Each scene shows the same named points in several views. A view is turned or mirrored, shifted and resized as a whole, has a little noise and may leave points out.
In the rows, zero is written as 128.

Scene 1
View 1
<212>: [136 126 151 112 145 108 129 144 129 159 121 123 154 144 126 133 125 127
 142 124 130 116 110 159 124 122 117 132 131 102 146 154 114 126 135 122
 135 124 116 138 158 149 123 144 135 132]
<105>: [147 149 164 122 114 119 121 122 118 130 132  98 155 115 135 139 131 130
 144 136 121 134 138 136 137 134 110 117 134 134 138 129 113 128 135 109
 124 100 132  99 122 103 133 130 128  94]
<42>: [147 134 152 124 133 121 127 121 114 120 133  94 141 121 126 154 120 126
 149 129 124 138 148 131 127 150 114 110 130 135 151 129 116 139 139 112
 132 109 122 104 132 115 132 123 139 102]
<84>: [129 110 147 117 133 115 149 145 128 173 134 139 144 134 114 128 119 152
 120 117 125 116 102 155 149 111 127 135 114 113 155 138 113 123 135 128
 135 114 111 135 152 125 116 171 136 137]
<222>: [118 110 148 124 144 118 146 142 125 144 156 115 112 129 114 158 113 152
 134 117 127 127 127 135 143 147 130 115 103 138 170 126 119 141 134 126
 149 103  99 123 142 116 119 154 157 129]
<287>: [129 133 143 120 139 116 117 132 122 113 137  97 127 138 132 165 110 120
 162 139 126 135 149 125 114 156 111 108 124 131 157 129 118 144 138 113
 140 112 121 111 136 129 135 112 143 107]
<113>: [124 104 131 113 126 119 155 145 131 167 129 146 143 147 116 128 108 155
 120 127 121 120 107 144 150 105 123 134 113 110 153 128 111 122 137 126
 128 121 120 137 147 122 117 167 128 136]
<162>: [159 150 152 120 118 123 113 113 112 111 112  89 163 122 138 144 124 114
 161 143 118 140 151 130 120 139 102 115 150 125 133 135 112 132 140 102
 113 112 141  97 124 118 142 106 120  87]
<57>: [129  82 124 124 159 124 169 137 117 150 143 133 108 135  93 158  99 161
 125  99 126 126 131 140 142 147 139 117 101 132 185 125 117 143 141 130
 150 122  87 136 160 127 109 163 166 147]
<309>: [143 107 126 113 146 118 145 132 120 146 113 128 149 146 115 138 108 132
 141 121 125 123 126 147 123 127 117 127 129 106 157 143 113 129 144 122
 128 139 117 136 158 147 121 138 135 131]
<179>: [147 129 131 110 139 115 123 131 120 135 102 117 165 154 132 137 111 108
 159 137 125 125 132 143 108 126 104 125 144  97 140 152 111 127 144 111
 120 142 132 131 152 155 132 114 123 117]
<137>: [128 121 120 109 119 121 139 139 129 143 118 134 148 157 130 138 102 134
 141 149 119 129 124 127 135 110 107 124 121 109 146 124 111 126 138 120
 121 128 136 126 137 127 132 137 116 119]
<193>: [131 138 130 114 112 124 121 128 125 110 125 108 142 147 144 154 103 122
 158 163 118 141 150 111 124 131  99 110 126 127 141 115 112 135 138 108
 120 116 145 104 119 114 142 108 114  95]
<160>: [132  81  89 109 161 123 160 136 123 136 107 144 132 173 105 154  83 131
 150 124 124 126 139 135 114 131 118 120 117 100 171 133 111 140 149 124
 131 159 114 151 168 163 120 131 139 144]
<240>: [134 105 121 111 142 118 147 136 124 145 118 134 141 153 118 143 101 135
 140 129 123 124 126 137 126 123 115 126 120 108 157 136 112 132 141 122
 129 135 119 137 153 143 124 140 132 130]
<216>: [126 143 151 115  98 121 129 138 133 149 133 123 155 135 141 128 121 142
 131 152 117 131 115 132 150 103 107 129 124 122 132 120 112 118 131 116
 120 100 141 109 119  99 135 147 110 105]
<221>: [100 114 150 121 124 117 146 155 136 159 166 133 110 134 123 148 114 168
 118 134 123 126 110 129 161 123 128 121  91 138 163 113 117 130 127 130
 149  91 109 123 132  98 120 171 143 129]
<184>: [121 112 112 112 123 124 142 138 129 132 123 132 136 161 130 149  93 137
 145 149 119 133 135 118 131 122 108 117 116 117 154 117 111 131 139 120
 124 127 134 126 134 126 132 131 121 120]
<152>: [137 100 143 125 155 118 155 133 116 149 143 118 121 123 100 154 114 151
 132 101 127 125 129 148 139 147 136 118 111 133 176 135 117 141 139 126
 147 115  91 131 156 127 115 158 164 136]
<100>: [100 125 130 109 134 113 119 155 140 125 143 119 118 167 143 163  98 127
 158 159 126 130 131 116 117 135 104 112 108 119 152 123 117 140 131 120
 142 116 131 128 134 137 136 118 129 120]
<278>: [127 111 111 107 136 118 139 142 131 143 112 138 147 168 128 142  96 129
 147 142 122 122 126 132 121 115 107 126 123  99 151 133 113 128 141 122
 125 143 129 141 152 149 128 131 121 129]
View 2
<42>: [130 107 134 107 122 147 122 103 130 146 109 105 120 127 123 132 132 183
 158 114 129 116 136 158 138 137 139 147  98 126 129 132 115 132 132 157
 157 146 102  94 116  93 142 132 142  72]
<287>: [142 112 135 110 147 129 113 118 153 137 122 116 132 129 133 162 118 166
 155 118 145 107 128 158 142 120 126 149 100 126 130 121 114 130 121 144
 166 129  98  90 134  85 163 140 134  66]
<240>: [120 121 157 140 150 140  91 149 125 101 127 133 127 144 140 132 118 134
 153 157 163 162 123 139 147 108 142 134 130 105  97 149 118 141 107 102
 150 137 147 154 146 140 125  88 151  83]
<184>: [133 112 152 133 137 118  99 144 153 129 140 136 151 124 117 142 109 142
 160 149 148 139 101 172 151 101 123 158 120 122 116 147 106 119  93 132
 135 157 137 144 144 102 147 108 130 108]
<309>: [119 120 157 141 147 142  96 149 118  98 120 126 122 147 146 127 126 145
 148 150 166 165 133 128 143 118 144 122 132  98  94 150 122 150 123  99
 155 141 145 150 130 142 123  82 155  78]
<113>: [ 90 125 146 131 124 168 102 157 111  93 131 146 124 145 120 116 118 124
 137 166 142 167 127 167 145 101 155 134 119 122  86 163  93 136  91 114
 116 142 172 192 154 171  80 108 158 105]
<212>: [105 128 132 122 134 155  98 166 124  76 117 126 122 160 155 134 121 148
 120 127 161 145 162 143 135 118 138  85 107 106  77 144  95 146 138 101
 147 127 153 156 113 139 117 101 155  76]
<222>: [103 126 134 101 151 182 117 109 119 110 124 133 104 140 122 142 123 133
 154 149 128 125 131 153 148 106 166 170 105 139 128 131  96 145  98 132
 151  98 119 130 182 158  95 169 161  57]
<193>: [142 103 142 123 113 104 110 131 163 157 130 116 164 109 106 142 115 173
 160 121 136 119 109 188 145 117 110 158 104 129 125 145 108 107 108 162
 134 178 117 113 111  60 171 113 122 112]
<84>: [ 82 130 135 119 125 185 107 153 104  82 122 139 110 153 129 116 121 129
 128 158 138 156 148 157 141 103 162 121 111 123  84 155  89 146 109 112
 125 124 168 181 149 178  76 119 170  89]
<105>: [112 108 122 103  95 155 132 114 127 144 105 105 127 126 110 116 135 187
 145 106 114 112 147 183 133 138 138 130  85 137 115 145  97 123 135 173
 128 170 118 112  93  89 127 131 144  94]
<152>: [102 126 149 110 158 188 113 107 102 101 111 126  86 150 136 126 131 138
 157 156 142 144 141 125 144 117 179 158 117 121 121 136 116 162 110 114
 163  95 123 134 172 179  87 146 172  42]
<160>: [142 118 192 166 189 119  73 151 132  97 134 139 129 144 158 145 108 120
 169 180 196 181 101 107 155  99 141 154 160  84 104 144 142 158  98  71
 170 123 142 151 170 152 140  66 149  70]
<100>: [138 117 136 116 154 114  97 151 179 118 147 140 157 131 129 182  95 134
 146 134 152 110 111 175 152  86 113 152 103 133 119 128  91 117  96 126
 150 126 127 129 158  91 166 140 125  91]
<221>: [ 83 125 127  93 129 190 119 132 127 108 140 150 119 133  98 137 110 115
 142 161 109 123 124 193 151  88 166 175  92 157 118 145  70 128  75 142
 112 107 148 171 191 165  76 182 158  91]
<162>: [141 102 135 118  97 119 122 115 138 154 103  95 142 121 122 121 138 204
 154  92 137 115 141 169 128 148 117 122  99 121 116 143 121 122 150 170
 146 186 104  90  71  56 163  96 130  96]
<216>: [ 98 111 121 111  83 155 121 149 134 128 129 125 149 127  97 115 122 160
 133 128 113 130 131 210 137 113 130 131  87 144  93 163  76 103 105 166
  99 179 158 166 107 105 110 123 139 133]
<57>: [104 125 163 122 178 189 104 107 100  99 123 138  82 144 135 130 123 117
 167 184 147 159 121 115 153 104 185 187 131 119 129 137 124 166  88 102
 164  87 126 144 206 196  80 144 174  40]
<137>: [118 115 149 139 124 128  99 155 141 117 134 132 149 130 119 127 112 143
 149 151 150 153 115 174 147 102 128 137 123 117  98 160 104 120 102 126
 124 167 155 163 127 116 134  93 137 117]
<179>: [134 117 157 151 135 112  92 161 137 107 121 118 142 142 152 129 120 165
 143 128 175 160 139 135 138 127 118  97 126  91  85 151 124 136 140 108
 154 166 140 136  93 100 160  59 141  92]
View 3
<137>: [116 106 154 130 115 127 111 134 146 149 124 153 110  93 153 131 134 154
 150 131 126 111 130 103 143 117 146  97 125 144 108 138 107 137 130 137
 145 134 128 107 128 102 141 132 116 123]
<184>: [115 126 151 140  95 121 116 119 152 158 123 155 111  91 162 149 132 162
 137 135 135 114 119  91 133 113 143  93 131 133 102 135 102 131 127 132
 145 129 117 121 141 124 136 122 115 121]
<287>: [119 162 136 124  93 117 127  96 136 139 136 151 145 138 139 152 126 170
 109 144 124 130 114 100 106 105 122 103 130 132  94 143 117 114 122 130
 156 106  97 126 140 183  94 116 117 127]
<309>: [128 116 119 121 135 101  90 142 101 146 130 141 112 114 134 112 138 160
 147 129 116 113 120 122 131 129 146 111  98 140 136 126 126 135 120 145
 154 137 131 116 134 125 110 138 107  95]
<105>: [113 132 163 101 120 141 173  97 140 116 147 164 152 137 113 132 122 149
 130 150 106 121 153 123 138 110 125 103 154 161  81 137 123 110 137 109
 154 104 117 101  99 154 102 128 110 142]
<278>: [120 108 132 133 116 107  76 148 132 159 126 140 106  99 158 128 140 163
 146 123 128 115 118 103 126 118 148  95  97 138 123 138 109 143 119 152
 146 135 128 110 144  99 133 135 115 108]
<113>: [148  86 141 124 139 132 110 131 118 141 115 145 101  98 146 116 144 134
 176 122 137  85 132 118 182 144 159 107 130 140 140 123 128 144 148 125
 135 166 127 128 127 104 131 165 124 108]
<179>: [106 115 128 110 128 102  85 150 129 143 148 139 132 130 134 114 126 167
 130 129 102 140 128 116 100 104 133 102  84 159 106 150 111 128 106 157
 162 105 130  87 126 108 117 122 104 113]
<57>: [175 145 112 143 129 106 114 110  68 153 100 144  89 100 146 129 145 152
 153 134 143  78  97 111 168 166 155 124 125 101 175  92 150 137 141 124
 142 172 111 177 156 191  85 160 116  74]
<216>: [115  93 177 111 119 158 158 114 161 125 135 162 136 109 134 130 129 133
 157 136 127 102 157 114 168 113 139  92 161 164  84 145 111 125 148 111
 139 129 122 102  99 102 138 142 122 153]
<162>: [ 87 141 160 104 110 119 162 113 146 121 156 166 157 131 115 131 116 170
 108 154  86 146 149 122 101  94 115  97 131 165  70 137 111 110 115 128
 170  79 127  82 101 149 104 101  95 136]
<152>: [166 141 116 125 136 116 123 106  76 138 118 143 115 128 128 123 140 146
 149 135 134  90 114 122 161 155 145 122 129 120 155 110 151 128 140 124
 142 157 110 161 140 187  76 159 117  89]
<240>: [132 115 128 130 124 107  91 139 115 152 120 143 105 102 149 122 137 157
 148 128 123 108 116 110 137 131 149 108 103 134 135 125 119 138 125 144
 146 141 125 122 139 123 118 141 114 100]
<42>: [117 154 145 113 107 121 157  97 125 128 142 160 147 135 122 138 126 162
 117 150 109 125 132 116 123 114 121 106 139 146  96 128 125 112 126 120
 160 105 113 118 118 181  90 119 111 123]
<212>: [136  96 117  98 147 121  84 140 110 131 143 130 130 152 125 104 136 143
 157 115 121 114 129 128 136 123 140 113 101 151 123 156 130 134 130 141
 145 138 117 108 126 116 103 158 121 115]
<193>: [ 94 141 169 131  83 129 148 108 171 144 136 166 136 101 148 158 124 169
 117 150 118 131 134  92 116  93 127  87 145 148  72 144  96 118 122 128
 155  98 115  98 125 135 133 102 111 143]
View 4
<184>: [167 110 133 128 122 109 103 117 113 131 130 123 133 131 124 152 138 103
 125 123 140 120 140 143 142 123 124 124 135 124 125 139 127 122 129 131
 121 123 121 129 140 142 135 145 139 125]
<179>: [134 111 108 142 128 121 122 130 113 146 114 133 140 134 143 171 139  93
 112 134 145 123 147 149 148 141 124 115 124 134 138 145 124 129 119 128
 122 102 109 136 129 136 132 122 142 149]
<309>: [140 118 113 152 126 121 128 120 119 146 122 126 138 139 137 156 137 118
 117 128 149 119 131 142 125 147 122 121 124 125 144 134 119 140 122 128
 118 109 117 132 136 139 124 134 153 120]
<105>: [145  91 128 126 147 140 127 132 114 111 111 149 137 127 117 148 137 121
 114 147 129 116 132 142 158 125 123 139 139 112 113 141 124 113 151 129
 155 111 122 132 131 137 145 120 129 130]
<193>: [167  91 133 120 133 113 101 125 111 123 124 137 133 124 117 160 138  92
 121 135 138 123 151 145 161 112 123 126 142 122 110 154 131 105 135 130
 138 117 122 132 135 139 146 132 126 139]
<278>: [151 125 119 139 116 110 112 118 113 145 127 119 136 138 140 159 137  98
 121 118 144 119 139 144 135 138 128 114 125 130 141 135 124 136 118 130
 109 118 114 129 138 140 126 144 149 131]
<100>: [168 108 145 113 127 112 103 123 118 126 144 114 137 116 123 155 135 106
 138 118 122 130 151 144 131 116 123 111 132 132 130 144 126 124 127 142
 123 120 110 129 130 153 130 138 128 130]
<222>: [161 102 138 136 143 128 133 117 132 120 142 122 136 123 117 132 135 154
 139 130 130 123 123 133 105 128 118 132 134 113 137 131 119 137 142 136
 135 119 123 128 135 154 123 135 141  89]
<42>: [153  84 128 135 150 129 127 126 124 123 126 143 133 123 119 155 138 125
 123 147 141 126 141 143 140 122 115 132 139 117 119 151 121 115 141 130
 146 108 122 133 132 143 138 116 129 122]
<240>: [149 121 119 147 124 114 121 117 118 145 128 122 136 138 134 152 138 115
 123 123 147 119 132 140 125 140 124 122 126 124 144 132 122 139 121 129
 114 115 118 131 137 141 126 141 151 117]
<160>: [160 122 112 161 116  94 115 107 124 165 141 113 131 140 141 165 138 110
 127 117 166 124 140 141 108 146 118 110 125 131 154 140 121 144 104 127
  97 114 120 131 142 147 116 145 163 110]
<113>: [146 136 126 139 118 125 122 115 112 131 117 121 141 144 130 131 135 128
 118 117 133 104 111 137 129 142 132 134 126 115 142 110 121 144 137 128
 118 127 122 124 144 136 126 157 155 108]
<287>: [159  86 134 128 146 121 119 127 126 127 137 133 134 116 122 162 138 117
 133 139 137 133 151 145 131 119 114 118 137 126 124 157 122 117 131 135
 140 108 116 134 128 150 135 116 127 124]
<221>: [165 121 151 119 131 132 122 114 120 108 135 117 138 128 111 115 133 152
 136 117 114 112 112 131 117 121 128 138 134 107 133 112 121 138 152 138
 133 137 124 121 141 150 129 156 140  88]
<216>: [147 116 133 116 124 136 113 126 102 108 106 137 140 135 119 134 134 111
 113 128 120 106 124 141 166 122 134 141 135 112 115 121 128 119 152 130
 143 128 121 126 138 130 144 146 133 133]
<84>: [136 132 124 142 124 139 137 118 115 129 117 122 142 141 132 130 135 141
 122 122 127 107 109 137 122 145 132 133 123 116 147 110 119 150 140 130
 124 121 117 127 138 139 124 147 153 105]
<137>: [155 123 125 132 120 116 108 119 108 132 120 126 136 138 128 149 136 102
 119 121 138 113 134 142 149 130 131 127 130 122 129 131 127 129 131 129
 121 122 120 128 140 135 134 147 143 131]
View 5
<57>: [107 136 102  85 148 125 145 168 147 158 143 129 118 110 118 109 136 122
 134 122 159 146 168 138 151 119 120 137 100 131 118 108 146 167  94 102
 127 138  81 132  85 151 148 126 114 157]
<193>: [132 128 116 138 111  81 123 128 155 134 126 102 139 118 152 155  99 130
 121 140 138 109 101 113 111 131 106 113 136 132 116 174 126 144 104 111
 117 113 137 124 140 112 142 116 139 132]
<160>: [115 131 139 115 119 144 125 138 147 169 178 113 108 107 164 131 116 127
 127 120 132 134 156 141 139 128 103 128 107 143 114  94 138 156 108 109
 126 124 112 143 127 156 128 113 115 174]
<84>: [120 129 101 123 148 125 132 141 124 132 131 144 144 116 107 113 141 127
 147 133 141 155 151 124 143 135 126 129 120 136 140 120 158 162 132 108
 120 126 102 130 126 124 132 147 121 170]
<222>: [112 138  93  94 147 100 150 159 144 147 124 132 133 119 112 120 130 125
 134 138 156 138 138 131 137 119 125 125 112 122 122 135 146 164 105 101
 132 132  97 126  98 131 152 129 124 139]
<278>: [123 130 130 134 120 129 123 122 140 148 157 121 128 114 152 137 114 130
 130 131 129 132 133 130 129 134 105 120 118 141 121 119 143 150 123 110
 123 118 128 137 147 131 126 123 127 167]
<184>: [123 131 117 129 122 106 128 127 156 140 144 115 138 113 145 143 106 130
 124 136 143 124 122 121 122 129 100 122 114 138 114 144 139 150 105 109
 119 117 126 130 135 117 134 123 135 150]
<212>: [127 135 116 130 136 124 131 135 111 143 134 132 130 121 131 120 134 131
 146 139 123 143 131 135 134 131 132 110 141 126 144 117 146 157 147 112
 133 119 121 133 147 132 132 132 122 161]
<137>: [128 127 118 138 123 114 120 124 146 133 141 120 141 114 139 139 113 129
 130 134 135 133 131 116 125 140 104 124 122 142 123 141 144 150 120 111
 114 117 125 131 143 116 128 131 131 162]
<240>: [121 133 119 121 128 125 128 137 144 149 149 123 129 112 139 128 120 128
 134 130 138 136 142 130 135 131 111 125 115 138 123 120 143 157 115 109
 124 122 113 135 128 133 133 125 123 163]
<105>: [135 127  99 135 127  73 125 148 133 123  99 113 140 122 122 138 115 126
 136 139 135 124 112 111 122 131 133 113 161 122 139 179 127 150 119 112
 118 119 121 118 129 115 147 128 129 131]
<162>: [142 125 117 145 110  74 114 145 132 134 108  92 125 120 149 146 102 126
 130 136 122 110 104 113 118 130 131 107 178 120 135 181 112 144 116 117
 120 114 132 121 144 124 144 114 126 126]
<113>: [121 125 108 127 141 129 126 133 139 129 139 140 146 113 113 120 132 127
 141 130 143 153 155 117 138 139 113 134 112 144 131 123 158 158 125 109
 114 124 105 132 130 117 125 144 126 177]
<42>: [130 130 107 121 124  81 132 155 137 142 112 105 124 119 136 136 113 125
 130 136 138 119 115 124 125 121 130 112 152 117 130 164 123 152 108 108
 125 122 117 123 120 131 153 118 123 125]
<100>: [115 141 115 115 123 100 144 122 152 152 144 124 136 123 148 147 109 133
 121 148 144 118 100 131 115 121 101 110 100 127 111 139 145 153 113 104
 135 116 135 129 137 117 144 117 141 135]
<309>: [125 127 124 125 127 126 123 140 129 149 146 117 121 113 143 124 124 127
 137 128 126 138 145 131 137 131 123 122 135 133 132 116 136 154 124 111
 125 123 113 134 134 142 131 124 116 165]
<221>: [110 135  82 104 155 101 150 143 155 128 120 146 157 120  93 122 132 128
 135 142 167 147 137 118 131 127 112 132  90 133 119 140 165 164 111 101
 121 129  99 125 105 106 145 145 136 150]
<216>: [134 125  99 148 132  92 119 126 143 112 111 127 161 117 113 139 117 130
 137 141 142 136 120 100 119 141 115 123 134 136 134 170 148 150 126 112
 109 115 126 122 145  94 134 143 139 150]
<152>: [112 134 101  95 145 112 142 167 134 152 128 128 121 116 116 111 138 123
 138 130 149 143 154 136 144 120 133 128 121 123 129 120 142 167 110 105
 131 134  89 128  96 146 149 127 113 149]

Which points are out of place in each view (at most two, in the order of its rows)? Write none if all are in place.
view 1: <184>
view 2: <179>
view 3: none
view 4: none
view 5: <240>
